Each row is a point on a landscape with many valleys, with its height.
A ball rolls from a point to the lowest of its 2 nearest points, and stops where none of them is lower. Distance is the straight distance between rows; heights are no part of it.
Zego height 503: [197 138 163 120  86 114 129 143 127 121 154 114 179  97 176 100 141 127
 131 129 140 183 134 155  82 119  98 144 159 121 144 133  99]
zopi height 593: [118 162 157  64 189 135  81 123 115 156  89 148  45 182 108 124 122 136
 104 115  96 112 153 156 127 150 189 154  74 156 129 150 153]
vumo height 269: [ 71  77 122 107 159 149  73  94 129  74 126 183 113  75 143 175 111 108
 144  90 112 134  84  82 136 150 164 124  81 187  93 138 156]
kebu height 394: [118 154  89 130 131 132  97 115 111 130 136 151 127 155 131 142 106 131
 151 128  94 141 150 112 134 123 171  97  91 127 123 137 155]
sot height 228: [160 146 146 146  82 158 159 147 153 143 163 106 170 104 137 130 119 125
 116 135 149 160 125 126  96  90 122 106 168 110 147 137 118]
Git height 539: [110  78 146  99 172  78 100 113  90  99 105 137 106 104 151  80 132 124
 144  85 144 139 119 137 134 155 133 154 124 154 110 141  77]
sutir height 281: [ 70  83 136 123 181  79 112 132  87 117 116 130  80 154 165  54  98 124
 176  52 154 114 115 113 140 181 124 146 113 160  97 146  68]
lare height 295: [169 123 144  96 110 121 114 130 115 100 158 157 135  38 171 163 179 154
  95 181 151 134 129 136 125 111 133 106 178 123 154 184 157]
kup height 272: [149 172  74 127 127 116  99 114 135 180  88 117  87 240 133 151 105 145
 123 149 112 102 156 125 152 152 151 123  60 115 134 113 198]
galub height 274: [ 99 113 151 154 159 132 170 141 105 171  81  80  88 189  77  98 132  89
 135 119 131 111 127 174 154 141 102 165 122 106 105  89  98]
ziv height 270: [ 99 138 160 185 109 164 172 136 156 178 144  89 147 148  83 122 105  97
 160 112 128 146 102 133 104 116  88 121 128 100 119  96 104]
depem height 395: [101 104  59 171 135 111 170 130 122 107 128 109 145 132  95 166 151 120
 154 163 170  69 133 106 180 121 115 125 128 116 131 120 136]
namor height 200: [184 158 172 141  68 154 167 154 163 150 163 109 169 114 117 127 132 146
  91 146 135 159 129 149  88  86  96 127 186 100 157 125 102]
zegu height 335: [ 88  97 107 176  96 160 173 132 166 127 167  88 169 105  98 152 126  99
 150 140 176  85  99 102 154  94 100  88 168  94 130 150 122]
Kis height 273: [147 195  83 135  88 141 117 129 149 177 124 113 117 217 145 108  92 142
 136 127  89 126 144 114 119 130 135 128  85 118 151  98 166]
zere height 344: [129 129 102 135  81 170 129 138 155 143 181 139 192 119 160 138  81 124
 157 134 147 134 114  74 107  93 160  25 127 111 146 156 179]
radep height 538: [ 98 111 147 154 110 191 158 129 169 140 161 103 151 105 104 150  99 128
  81 169 163  85 114 126 119  59 140  77 178  98 129 158 150]
Nuli height 297: [113 133 155 167 109 135 195 141 150 165 131  73 139 171  67 113 130  94
 142 127 133 137 113 153 125 115  85 138 140  95 125  89  77]
toli height 620: [111 144 100  97 184 116  83 113 103  85 114 182  85 122 109 176 160 153
 100 161 106 115 166 128 147 130 192 130  95 151 126 162 161]
Fizur height 594: [ 62 135 141 178 156 156 107 122 139 166 129 120 133 140 103 105  69  88
 195  65 112 143  76 110 133 163 112 114  85 135  98  99 169]
meke height 677: [149 180 196  94 158 121 102 128 134 153 129 171  66 149 140  91  91 127
 131  80 101 171 154 140  58 142 129 158  79 163 122 124 109]
lomav height 373: [ 92  77 119  97 202  90 117 103  79  92  94 151  81 110 116 117 151 131
 124 114 142  91 134 129 166 150 144 160 119 161 109 130 107]
Butig height 533: [ 55  86 131 152 161 178 135 107 128 134 110 124 101 102  63 158 133 109
 123 112 105  89  90 131 161 118 130 128 119 124  95 102 134]
fopi height 398: [106  77 146  93 176 120 116  92  98  78 103 149  96  70 122 126 165 127
 121 111 126 114 119 136 156 139 133 152 132 156 112 134 105]
fosop height 484: [ 83  91 187 145 147 204 132 123 157 139 127 120 122  76  73 149 134 107
  99  93 115 133  89 141 102 109 129 132 126 126 111 107 116]
Fava height 213: [ 52  83 105 140 155 152  76  95 136  90 136 163 123  88 142 173  85 101
 157  74 118 125  68  76 151 167 138 111  68 182  92 121 177]
lib height 332: [164 160 121 126  95 130 164 145 141 140 134  90 150 160 130 123 132 127
 115 155 122 143 143 154 128 108  95 147 162  91 148 115 101]
zon height 425: [127  91  73 131 141  87 148 127 106  80 138 118 157 110 162 104 137 100
 202 115 173 121 118 125 162 152  98 131 140 145 126 133  84]
San height 341: [101 155 145 154 135 175 118 124 143 162 129 123 111 135  88 135 108 116
 122 118  95 143 128 129 107 110 143 112 114 109 116 117 144]
rofe height 370: [158 157 145 113 116 133 135 130 126 127 132 126 129 110 127 142 154 149
  85 162 100 128 147 153 124 109 135 133 160 102 148 140 129]
feno height 392: [ 52 106 113 185 121 175 146 109 148 148 141 111 150 108  81 161 110 122
 132 139 139  75  90 110 149  94 131  84 131 108 117 119 162]
Sabos height 498: [127  84 135 151  94 152 170 138 153 122 145  82 149  85  99 144 150 106
 113 144 169 122 109 142 142  81  96 118 184 112 129 137  99]
Beti height 527: [100  94 166 154  89 195 156 136 174 141 167  99 162  81 110 144 103 110
  97 134 178 112  93 111 103  72 114  81 187 114 130 154 135]
tavon height 413: [ 94 156  75 152 141 117 104 102 111 115 132 167 127 162 131 145 105 128
 186 130 107 120 138  85 155 142 168  91  74 146 120 138 172]
reb height 345: [ 96 120  95 133 177  89 129 124  89 132 103 118 104 184 122 105 104 109
 160 116 124  97 151 128 162 153 139 151 115 125 108 130 109]
mefi height 407: [140  81 116 127 123 103 148 130 112 102 136 103 171  98 149  99 136  81
 170 106 160 149 110 138 139 144  91 141 156 134 128 114  81]
Derip height 368: [132 148 125 141 127 152 118 113 119 147 137 131 124 136 111 133 122 133
 117 129  89 137 150 133 121 114 152 114 122 123 132 130 128]
rugad height 647: [189 181 156  98  59 137 132 158 164 154 143 130 153 128 135 137 154 202
  23 170 107 133 146 140 110  87 120 142 185  89 178 132 138]
silu height 416: [108 113  71 157 127 137 141 123 117  79 148 171 142  86 115 176 139 143
 125 158 153  84 124  86 155 104 152  92 138 132 132 161 165]
mis height 278: [102  43 133  96 143  93  85 100 108  79 100 143 135  67 192 115 133  90
 152  73 162 146  91  95 122 168 130 144 108 203  90 122 100]
Fuvu height 667: [197 194 212  76 131 101  95 132 144 146 111 182  90 154 148  86 132 174
  91 123  81 163 159 149  55 140 129 179 113 165 150 127  89]
koveg height 223: [194 155 201 126  84 128 157 155 148 134 140 115 158  94 127 120 153 134
  88 141 136 170 127 162  77 105  76 152 173 111 152 115  81]
figo height 456: [103  61 185 138 126 192 128 135 149 128 126 126 131  41  92 153 139  85
 110  83 122 155  70 115  88 112 114 138 136 153 101  96 114]
duzi height 514: [ 46  91 155 171 145 200 133 116 152 150 129 116 122  92  56 146 116 103
 113  99 112 102  78 122 136 108 125 105 119 119  99 104 143]
viso height 317: [133 152 111 155 103 131 170 142 147 164 124  70 152 182 108 112 128 103
 138 137 130 135 138 152 132 122 100 140 143  96 136  94  92]
turid height 547: [147 190  47 116 113  93 123 134 124 137 145 148 154 202 170 113  95 136
 196 156 121 136 154  91 148 157 139 106  91 135 151 133 146]
Zus height 283: [ 88  65 121 121 176  96 152 123  95 114 101 109 102 142 125  84 134 109
 139 105 146  98 124 145 164 161 116 155 140 131 100 111  80]
Filaz height 220: [182 187 140 127  89 128 151 142 157 168 125 113 130 187 125  98 114 146
 101 124 102 155 142 149  89 119  89 175 130 117 137  84  92]
dut height 512: [197 162 148 136  76 117 137 148 147 142 162 132 173 127 174  91 113 123
 146 111 141 191 138 138  66 131  89 135 131 129 150 111  92]
gole height 526: [140  95 177  90 163  67 105 102  91  93 119 140 118  91 185  79 160 122
 137 104 157 148 135 150 108 166 124 141 143 155 123 149  66]
tirik height 659: [197 198 160  60 108 102  84 122 125 121 117 166 116 148 159 100 160 191
  67 147  78 157 158 147 105 130 137 155 131 134 166 127 132]
tapu height 348: [ 64 160  95 187 152 140 115 124 141 167 130 119 157 145 117 114  90 106
 235 107 116 104  76  93 170 161 130  95  80 140 104  99 188]
gadur height 396: [112 119  60 159  98 150 144 130 137 103 165 154 173  96 136 165 122 142
 156 158 166  96 117  81 151 109 141  72 128 128 139 163 170]
Tubo height 441: [108  86  83 153 127 138 149 117 115  83 135 140 140  67 120 166 141 119
 147 132 157 106 111  99 164 108 124 115 136 135 118 135 135]
vige height 318: [ 65 153 104 166 134 154  95 108 145 156 136 141 151 139 123 136  80 105
 201  99 111 127  93  79 151 160 148  80  82 142 106 120 195]
mizin height 411: [105  99  77 154 137 120 168 122 124 103 127 119 124 105  84 171 161 125
 107 168 164  76 127 121 173 102 111 132 154 110 123 135 138]
nal height 497: [203 153 221 101 128  86 120 129 127 131 123 152 124 111 162  76 139 135
 115 119 127 184 149 169  42 146  91 157 140 149 145 121  71]
Suga height 672: [178 184 187 103 136 134 105 130 155 160 123 185  77 160 125  98 110 154
 100 107  81 162 158 136  54 131 134 162  84 149 135 108 110]
nida height 549: [140 117 162 133 105 171 154 150 154 130 166 109 150  87 121 146 131 138
  70 176 170 103 117 138 120  64 127  92 193 102 146 174 136]
Fezib height 349: [ 98  79  88 132 120 139 108 116 125  93 134 143 156  84 147 151 106  84
 183  89 145 134  87  80 143 148 124 118 102 155 102 130 132]
gibar height 323: [115 121 110 114 175  93 127 127  94 140  84 100  78 186 111 125 134 125
 122 122 127  95 159 153 151 150 142 163 108 120 110 121 122]
fov height 457: [133  73  80 141 111 132 141 123 121  66 147 152 152  39 148 176 148 116
 129 136 182 108  97  95 151 110 116 120 143 156 128 158 142]
kot height 302: [100 126 136 177  89 169 175 132 167 155 153  81 165 120  96 130 118  99
 153 127 152 131  99 119 136  94 102 104 159  95 128 119 112]
vegap height 372: [ 49 136 109 185 157 128 131 132 134 164 105  93 129 163  96 103 106 100
 214 104 124 100  87 115 180 170 118 118  93 130 100  93 180]
tuga height 239: [205 175 174 131  76 114 162 148 158 143 140 114 150 151 130 106 142 154
  91 135 116 162 138 163  84 115  80 175 156 110 152  94  83]
fere height 607: [ 55  97 145 154 159 147  94 116 119 126 123 131 131 120 115 118  88  78
 166  54 106 131  58 102 142 172 116 132  88 160  92 101 159]
mir height 287: [125 156  91 124 167 104  98 121 120 166  74 106  73 220 119 148 114 135
 131 135 122  95 154 145 157 149 152 141  61 118 124 127 174]
Kozet height 391: [ 55 134 106 184 160 128 133 127 141 189  84  70 107 180  72 127 117 110
 175 118 120  88  86 138 194 152 116 126  83 132  96  91 185]
mab height 531: [202 203 129  96  83 108 108 126 142 140 119 153 103 203 170  85 112 173
  92 129  81 158 156 126  94 133 122 161 127 137 145  94 123]
kal height 627: [142 151  83  98 171 114  99 125 104 111 103 155  88 155 119 178 146 167
  82 188 110 107 180 133 144 129 182 124  94 124 139 151 173]
vapa height 513: [132  95 161 164  81 186 165 149 170 139 157  89 166  75 113 149 127  98
 118 123 175 146  91 118  95  83 103 106 182 111 134 136 101]
tobig height 365: [ 55 111  97 192 109 158 163 117 166 143 134  91 165 124  72 158 120 119
 145 168 167  55 101 103 169  93 111  82 143 105 122 135 144]
Mubeb height 542: [171 202  58  97  90  97 112 125 137 131 140 149 128 222 195  98  93 155
 156 140 104 153 158  99 130 148 149 107  94 135 153 120 155]
Domi height 551: [ 86  77 133 126 181 153 122 106 100 111 101 134  94 106  78 145 142 108
 119 115 102 100 106 138 157 126 138 157 121 131 100 110 123]
Fur height 651: [191 184 158  96  77 155 130 144 147 140 143 149 135 130 141 127 136 196
  44 162  89 146 149 129  92  90 136 113 158 107 163 129 148]
bipa height 621: [ 52  61 141 125 164 138  86 116 125 108 118 139 117 104 137 122  88  75
 161  33 116 134  56  77 143 194 121 137  72 181  87  95 139]
boguv height 308: [131 116 120 155  68 177 133 148 166 138 179 119 199  90 157 139 100  97
 164 117 165 149 101  77 101 102 138  67 149 120 136 145 153]
Fofus height 342: [110  96 109  89 162 107  88  87 102  57 123 191 121  65 147 172 161 137
 129 132 142 127 114 101 148 137 164 126 103 177 117 158 147]
dekam height 255: [176 116 132 103 126  68 112 121 101  75 145 131 161  86 188 120 170 140
 134 148 151 147 151 143 141 135 117 133 159 134 146 161 119]
tidir height 558: [143 136 161 116  95 180 149 149 157 146 167 128 144 103 128 152 107 164
  47 182 146 100 125 130 109  69 151  73 187 101 148 186 163]
Sasas height 320: [ 74  59 100 133 172 111 159 112  97 105  86 118  94 147  88 124 145 115
 134 128 133  81 122 143 190 143 114 153 132 135  97  98 105]
kugim height 408: [ 91 128  63 157 132 118 121 112 119 104 146 163 151 135 130 149 108 108
 204 134 133 116 122  74 159 143 142 112  97 133 126 129 156]
dobi height 316: [105  74 127 116 130 115  96 110 119  87 119 141 136  76 165 138 116  88
 161  78 139 151  98 104 128 151 135 135 109 170 105 126 115]
Sorup height 307: [145 171  95 122 109 160 112 120 144 167 113 119 113 183 115 167 121 164
  75 161  91  97 164 124 128 109 171 103 100  96 139 126 178]
gog height 454: [142  70  82 123 126  95 142 115 110  46 140 148 161  53 167 150 168 120
 154 132 191 117 120  97 155 136 101 135 141 162 133 149 135]
Danep height 515: [176 132 172 100 128  62 105 126 104 108 127 125 149 105 194  71 142 126
 127 114 149 169 141 163 103 159 110 139 147 141 131 138  76]
das height 199: [118  88 133  74 164  56 100  86  88  53 112 168 128  78 188 117 164 142
 142 120 164 131 136 115 135 169 136 128 121 181 102 165  95]
rukin height 505: [189 166 179  96 121  78 112 134 118 120 133 145 143 141 183  73 123 143
 124 109 124 181 153 155  73 143 102 154 130 140 138 127  78]
Fipe height 632: [176 160  71  92 125 112 109 142 128 126 117 141 109 177 137 181 148 187
  64 192 105 112 175 133 146 125 169 118 108  98 157 137 178]
Gagen height 560: [ 86 162  84 136 158  85 121 135 108 148 112 117 118 203 144  91  74 106
 232  99 139 105 132 105 170 186 130 137  73 145 116 132 153]
vuzik height 385: [ 60 104 117 161 139 182 119 117 139 128 131 133 126  94  86 176 116 137
 105 160 122  78 103 108 144  96 160  84 118 105 123 139 170]
Zovev height 409: [141  73 134 128 101 145 134 130 124  99 131 112 157  48 140 138 146  92
 138 115 161 142 103 130 130 117 113 132 165 139 119 129 112]
puzup height 195: [139 179 132 149  93 150 141 137 148 168 141 125 149 161 131  96  87 115
 157 103 101 170 131 125  86 125 114 115 107 122 131 105 122]
ged height 351: [ 91 116 142 136 137 185 116 122 137 135 139 135 120  80  82 161 128 141
  97 144 102  95 126 131 130  92 159 104 137 108 120 149 144]
Gor height 553: [ 87  58 148  91 190  84  99 101  87  87 100 153  91 102 170  90 134 131
 135  81 155 113 103 111 155 179 132 149 116 173  95 142  73]
fitu height 388: [155 104 135 140 102 130 142 141 132 116 150 100 161  89 131 118 137  90
 146 117 150 166 112 148 110 125 102 133 161 121 134 119  93]
rezam height 440: [144 134  86 132 121 126 136 152 125 122 128 136 124 119 110 184 147 175
  68 201 133  97 158 134 142  92 157 112 145  99 140 158 168]
Refu height 282: [114 152 122 131 135 169 109 130 128 158 119 118 104 146  96 169 126 157
  79 174  97  85 151 139 128  98 175  98 103  91 128 130 163]
vad height 224: [142 158 169 131 143 121 155 150 124 191  86  96  75 218  96  78 110 120
 117 101 124 125 145 169  99 144  94 188 100 121 119  81  93]
zaku height 640: [198 180 133  83  90 128 114 139 151 152 105 122 116 169 138 138 157 195
  47 164  83 134 162 148 115 120 133 168 150  98 155 111 127]
riro height 252: [121 176  77 147 123 123 119 122 130 177 109 120 122 210 126 138  91 140
 151 144 107 106 145 129 142 139 147 110  83 117 130 118 177]
rimi height 387: [124 106 123  98 167 105 124 115  97  90 105 144 107  92 111 138 169 127
 106 151 114 116 148 148 151 132 142 144 143 136 129 140 113]
zigeg height 313: [ 92  81 125  89 176 106  79  81 102  66 116 184 103  79 148 151 137 121
 136  98 119 134 109  94 148 157 169 131  94 194  91 151 121]
nipos height 358: [147 148 136 126 117 150 145 134 127 159 109  98 113 149  92 147 146 145
  81 154  99 116 145 161 124 108 137 141 147  99 148 115 113]
Bodo height 371: [139 124  76 142  88 144 135 139 137 112 175 162 182 102 166 159  94 129
 173 141 160 133 125  77 126 108 160  42 133 122 147 163 173]
zap height 636: [176 177 111  82 118 109 106 136 125 130 109 124 111 168 140 147 153 185
  61 173  91 121 178 147 138 129 149 147 133 106 160 127 142]
sego height 583: [ 86 153 144 167 140 134 117 136 139 177 127 114 123 177 117  90  80  90
 204  79 113 146 111 120 122 157 118 126  83 136 116 104 158]
Fudo height 382: [ 82 102  75 157 110 150 113 118 138  96 156 158 165  88 144 164 106 106
 193 114 145 113  89  64 153 136 142  92  96 146 124 133 171]
makez height 304: [135 134  88 113 181  76 114 121  94 147  71  99  60 226 123 137 127 143
 118 131 142  85 166 144 160 167 145 164  82 119 121 130 144]
tup height 486: [172 111 231 111 148  95 133 140 132 144 116 149 118  83 136 101 152 126
 129 101 132 174 139 162  36 143  80 157 116 150 127 110  64]
nisub height 453: [144 131  98 134 101 135 134 153 135 112 167 148 147 105 142 159 136 164
  87 179 139 109 155 116 139  89 157  82 165 104 147 179 173]
lin height 336: [123 151 163 146 124 163 165 141 146 184  99  84 109 164  57 142 142 124
  73 145 113 125 132 170 115 109 118 143 128  84 124  97  98]
Noge height 487: [154 101 133 136 103 132 161 145 124 104 143 101 151  72 128 145 172 125
 100 161 170 124 117 147 152  98  94 138 202 106 133 155 116]
fif height 439: [139  96  63 131 129  87 153 132 112  73 153 139 161  98 150 137 152 107
 180 146 175 113 138 100 164 143 106 136 140 141 132 142 115]
gef height 663: [180 195 189  61 135  85  84 108 119 122 120 171  96 151 171  76 139 176
  90 136  92 168 161 145  88 147 134 164 125 157 154 144 101]
kemek height 271: [135 140 145 158  72 180 131 145 156 155 174 128 187 113 146 136  85 110
 157 110 136 176 114  94  69 113 144  63 120 123 146 122 142]
tobu height 347: [ 77  62  89 130 184  93 137  97  90  81  88 152  93 123 102 130 141 125
 129 115 140  73 121 115 184 148 121 163 113 151  96 118 119]
Gunor height 466: [146 117  94 141 107 136 152 147 127 102 168 122 157  96 137 153 142 142
 120 163 144 122 131 121 147 109 130 100 176 111 141 167 139]
Zigag height 601: [138 176 155  87 169 143  80 109 113 156 108 151  63 163 105 135 123 150
  98 127  72 144 162 139 104 137 187 133  89 147 133 142 144]
zeg height 378: [137 125  51 147 133 100 168 138 122 109 121 100 143 158 119 164 153 136
 138 181 160  88 162 130 166 133 123 141 141 100 134 126 133]
tuzab height 275: [176 142 138  95 107  84 117 123 113  87 161 156 153  72 179 140 172 156
 107 163 125 158 146 140 127 124 132 116 159 134 145 178 148]
nar height 536: [179 191  98 102  80 118 113 128 146 137 130 146 120 206 173 102 102 161
 114 132  78 162 150 113 113 120 148 119 112 131 161 110 133]
lonaf height 518: [205 180 131 110  56 120 127 145 153 127 162 146 175 147 192  93 115 155
 125 126 119 189 135 124  85 124 105 130 149 124 163 121 105]
sura height 294: [155 190  93 128  84 145 108 130 151 170 127 130 127 208 140 135 105 172
  91 150  87 129 153 104 118 115 164  88  97 109 152 111 173]
bubu height 259: [143 150 146 150  73 182 148 144 160 150 170 127 166 115 138 144 103 137
 102 141 134 133 133 120  90  78 138  73 159 104 141 150 147]
ralof height 567: [ 86 110 139 101 199 134 105 116  96 131  86 145  66 132  69 137 141 121
 118 119  99  99 134 141 153 141 168 157 108 136 107 121 146]
Bod height 477: [170 124 109 135  83 111 165 146 133  99 168 108 167  93 152 144 171 128
 114 180 159 132 134 140 150 105 102 120 190 111 148 167 127]
rora height 643: [182 170 139 100  89 132 142 156 152 151 124  96 137 159 113 142 162 185
  46 165  98 131 143 163 124 107 115 162 175  89 160 118 115]
kofu height 568: [ 97 177 124 133 157 105 102 129 114 164 119 118 105 210 152  66  70 104
 207  72 126 121 136 119 138 154 128 139  85 150 119 138 147]
dok height 412: [ 79 107 109 168 168 126 145 125 123 167  72  71  93 185  69 130 128 103
 156 137 128  72 118 148 188 147 115 141 103 104  96  89 147]
mez height 369: [163 143  63 138 115  85 156 149 128 103 130 116 152 160 135 163 166 159
 106 191 140 114 168 138 163 129 110 142 153  96 150 139 138]
ganav height 251: [ 98 137 168 147 154 122 163 155 113 186  78  78  78 222  75  82 107 104
 140  89 128 120 130 172 124 147 109 173 101 121 105  86 120]
pur height 196: [172 161 141 123 117 115 152 139 130 162  94  88  98 201 114  94 125 133
 100 119 114 131 151 169 113 124 103 185 132 102 131  84  87]
mada height 494: [192 123 139 120  68 104 109 150 132 110 166 110 184  66 195 118 162 120
 141 135 163 186 126 137  98 125  99 127 170 131 149 159 125]
Gon height 319: [ 70 107 107 131 183  91 121 123  98 127 108 127  91 169 148  81  93 108
 184  71 138 106 124 115 161 170 124 147 106 145  98 139 110]
siz height 429: [135  81 178 106 161 118 146 118 107 105 106 121 114  79 109 101 173 113
 116 117 132 136 123 169 125 141 105 161 160 134 123 108  81]
Dele height 277: [ 49 113 112 166 145 160  82 104 143 133 141 157 131 110 124 153  85  98
 184  84  91 138  86  77 150 157 137  96  84 155  93 117 187]
gosi height 321: [ 95 123 127 131 166 168 112 120 127 145 114 126  95 117  70 162 135 129
 104 149  99  98 133 142 138 105 172 118 116 109 111 135 147]
las height 554: [111 187  69 134 147 102 123 138 129 154 132 131 140 195 151 100  89 119
 231 130 127 119 138  90 156 156 134 110  76 137 127 126 147]
rugos height 410: [146 110 183 105 168  96 150 133 100 125  95 114 106 128 112  84 158 130
 107 129 123 138 144 183 115 146 113 177 161 117 125 112  62]
fuf height 470: [149  83 237 118 168 111 138 143 116 131  98 148 105  86 108  84 152 115
 125  93 147 151 119 172  62 142  95 162 125 149 120  81  70]
sak height 575: [ 94 187 150 155 132 114 122 142 136 193 124 120  93 212 131  63  65 108
 186  68 111 135 133 125 103 160 107 145  69 145 114 120 159]
dobed height 525: [208 195 148 103  75 109 111 127 148 128 143 167 140 160 181  80 108 162
 108 116  93 180 148 129  70 121 118 152 122 136 157 106 110]
beb height 232: [ 85  53 142 131 177  99 139 142  88 119 111 112 105 143 144  51 107 105
 171  66 163 113 105 126 155 179 101 150 129 143  93 123  60]
fesel height 350: [149 121 149 113 120 148 116 125 127 109 146 136 136  69 133 149 156 141
 105 146 118 143 134 145 118 106 141 113 151 125 134 150 128]
Bito height 485: [189 113 113 126  70 108 132 149 130  94 183 123 177  72 183 143 161 129
 129 163 168 156 123 121 136 122 103 110 193 115 159 175 138]
Zetab height 296: [115 132 142 164  69 191 158 149 181 155 173 100 196 121 133 132  80 108
 140 136 163 126 113 106  97  91 125  60 155 103 147 146 143]
nuv height 309: [107 142 171 170 128 177 155 123 149 181 125  94 125 146  63 137 119 119
 102 134 107 131 124 148 102 102 127 119 120  94 126 108 125]
dap height 367: [125 101  96 116 165 108 113 109 102  81 117 165 104  86 124 159 159 138
 122 139 125 113 141 120 154 122 153 129 126 146 120 152 145]
Zeki height 393: [155 132 134  99 148  94 136 137 102 126  98 106 108 156 128 108 153 141
 100 144 111 123 151 175 134 132 122 168 157 112 135 123  93]
Mumag height 230: [159 177 129 151  73 175 135 133 163 168 169 138 164 150 152 111  86 129
 141 112 114 178 133 102  74 113 132  91 114 113 148 112 133]
Lor height 366: [149 112 168 138 134 131 146 142 126 129 133 120 140 108 120 107 129  87
 145  95 134 165 125 155  83 128 100 147 133 125 124  95  83]
pupem height 581: [ 84 128 159  82 219 133  84 119  97 144  91 161  33 150  83 130 130 124
 114  98  89 109 144 148 138 150 182 155  88 157 115 138 136]
lipo height 379: [175 144 101 107 122  77 147 136 110 119 122 110 136 150 139 133 154 146
 105 171 121 117 162 167 149 126 118 158 161 101 142 133 111]
Leruz height 655: [195 195 156  78  67 127 102 143 156 136 139 167 123 151 159 119 142 199
  57 156  73 168 154 121 100 119 151 127 148 119 167 121 138]
moge height 231: [141  93 119  97 141  63 103  99 100  63 133 161 138  72 185 133 170 132
 143 139 158 143 145 127 144 151 126 128 149 161 123 162 114]
fedu height 346: [171 162  91 121  71 128 155 146 149 135 153  96 166 172 143 138 143 166
 107 177 121 124 154 136 142 106 110 127 164  91 155 139 123]
Vanag height 234: [121 140 141 168 119 150 154 142 148 170 143  99 153 136 116 104  92  88
 175  90 129 170 117 129  93 135  97 127 115 120 131  91 118]
natot height 431: [125  66 169 130 114 162 126 118 124 117 120 118 140  41 117 137 148  90
 116  95 152 158  89 136  95 121 108 135 144 143 119 107 108]
mone height 450: [128  66 210  97 180 120 132 122 102 117  98 142  88  83  98  92 154 108
 121  87 132 140 115 163 102 148 115 166 135 155 106  93  75]
Fesap height 236: [117  70 104  95 155  61 101  87  96  55 115 155 140  71 192 123 138 114
 157  91 179 129 113  86 139 172 124 137 105 188 106 148  97]
nema height 337: [112  95 168 154 143 147 164 142 117 134 126 110 113 110  86 110 143  96
 126 105 127 148 117 161 117 119 111 146 144 115 115  96  87]
Pasi height 426: [123 120 104 135 134 141 149 138 131 109 123 116 117 101  90 180 163 145
  84 179 131  86 141 144 156 103 134 130 157  96 134 153 146]
gogu height 357: [181 152  90 108  86  93 141 161 137 109 150 119 158 143 150 147 159 185
  75 192 123 119 159 142 159 113 121 148 181  90 163 151 145]
guno height 612: [113 157 126  88 176 143  84 105 106 118 121 176  74 131 121 154 131 146
 115 137  86 128 159 128 136 130 198 122  96 147 122 157 153]
baduf height 322: [135  92 136 110 117 152 112 121 124  92 148 164 130  34 143 174 162 147
 106 149 137 134 120 109 122 105 151  98 155 143 142 172 158]
bap height 305: [109 114 145 146 146 139 155 135 112 142 101  90 106 157  75 119 139 101
 127 116 114 126 130 160 133 118 112 151 134 120 116 103 106]

Call two points neighbours if one is among the 2 nearest of the other. Go from one point of each pair to the other, from neighbour to neighbour, staying as low as possible. Name the highest point that can't be avoided.
Refu and namor => feno
namor and Fava => fopi
riro and Refu => Sorup
pur and puzup => boguv
nuv and das => rofe
Refu and beb => reb
pur and namor => tuga
